Points, in no order, along strands that fork and pass close to each other.
(in the rows, 128 means zero)
Points whose rows are less than 50.8 apart are linked; no others are. Some points are linked to none.
q891: [155 141 148 179 121 141  77 135 112 148  89 172 133 142 149]
q935: [141 112 103 196  98 149 131 105 191 144 144 119 131  91 153]
q184: [117  79 112 104 133 138 139 125 191 132 133  39 156 145 150]
q822: [127 132 102 198  87 148 141 101 169 145 149 160 125 103 144]
q476: [100 149 136 107 127 109 172 119 107 122 182 181 115 108  88]
q379: [105 149 142  42 144  98 142 136  75  94 129 127 100 147  93]
q570: [120 138 101 192  87 145 153 100 156 146 154 181 124 107 137]
q988: [123 110 113 133 121 129 148 123 171 133 158  95 135 106 122]
q194: [102  68 108 104 111 144 166 104 215 125 165  57 159 129 125]
q13: [104 135 143  43 154 103 130 145  82 100  97 100 101 161 119]
q744: [112 157 148  42 147  97 134 132  54  90 126 150  95 142  91]
q976: [123 138 142  62 160 107 123 151  77 105  93 109 105 155 118]
q423: [163 117 152 169 153 147  83 158 127 150  67 109 136 125 150]
q978: [138 138 143  82 162 114 114 153  83 113  91 109 112 146 122]
q307: [111 140 127 122 124 117 158 125 138 127 168 143 121 107 101]
q970: [110 147 132 122 124 114 161 122 119 124 171 166 116 107 100]
q639: [154 140 157 132 151 122  90 149  91 126  91 139 121 135 130]
q293: [100  77 111  95 123 137 151 115 199 127 147  44 155 145 137]
q771: [139 120 127 122 144 125 125 147 141 129 119  82 130 130 129]
q884: [152 140 137 191  99 149  72 130 114 152  83 183 145 149 150]
q983: [158 125 142 149 154 130  96 155 121 138  88 105 127 128 139]
q946: [126  94 105 131 117 138 151 113 194 134 165  79 146 102 134]
q383: [120 164 127 165 101 127 131 110  93 130 152 219 126 135 121]
q392: [149  98 115 154 140 141 119 136 176 143 117  61 144 115 150]
q752: [118  89 117  97 143 134 133 136 174 133 118  40 149 152 149]
q526: [115 167 147 127 121 107 140 114  62 113 162 229 118 126 112]
q761: [144 101 108 175 110 143 130 116 194 147 145  90 138  90 154]
q816: [129 112 126 106 147 125 128 148 144 129 113  66 132 141 135]
q214: [155 142 130 196  83 159  70 131 111 155  80 198 154 160 149]
q238: [123 156 117 179  92 138 136 105 115 134 148 212 128 130 130]
q625: [109 168 148 109 126 100 152 117  63 114 173 221 112 116 101]
q609: [122 100 124  95 155 134 126 153 151 130 100  46 138 153 151]
q600: [111 127 124 116 126 121 159 128 144 124 168 121 126 112 102]
q277: [117 162 150  30 156  95 124 124  27  82 121 167  91 141  90]
q360: [150 141 151 105 160 114 103 149  83 119  95 128 115 135 122]
q368: [145 149 108 200  75 159 101 109 128 148 110 200 147 146 141]
q576: [123 165 140 154 107 119 125 114  75 121 149 227 126 137 121]
q571: [149  99 110 159 129 142 124 126 184 141 133  70 142 103 149]
q48: [117 153 110 184  91 140 149  99 131 141 155 204 127 119 129]
q829: [145  95 122 132 163 148 111 157 154 142  78  43 148 138 160]
q288: [107 162 143 103 132 104 162 117  83 117 174 195 110 112  91]
q86: [152 126 134 144 149 129 108 146 133 137 107  96 130 126 138]
q742: [153  94 116 150 150 145 110 146 168 148  97  54 149 119 157]
q629: [159 137 156 161 144 132  80 145 102 139  83 149 128 135 140]
q73: [111  86 105 119 114 139 164 109 201 129 169  75 152 106 122]
q440: [130 159 154  42 163  98 107 129  20  85 104 166  97 141  99]
q8: [139 121 103 203  88 153 129 102 182 146 138 139 129 100 155]
q138: [113 115 116 119 121 125 157 122 164 128 166 100 132 109 111]
q975: [ 89 137 142  32 145  99 138 140  82  93 111 105  96 164 111]

A fork is a point with three links, a tip a point with one. Leave the first point through the second and follow the links. Name the first fork or tip that comes.
q976; q13 => q440
q184; q752 => q423
q935; q761 => q829
q360; q639 => q214

Name the points in between on the shortest way along the links from the first point to the second, in order.
q975; q440 => q379 q744 q277
q976; q884 => q978 q360 q639 q629 q891
q761; q383 => q935 q8 q822 q570 q48 q238
q288; q576 => q625 q526
q970; q138 => q307 q600
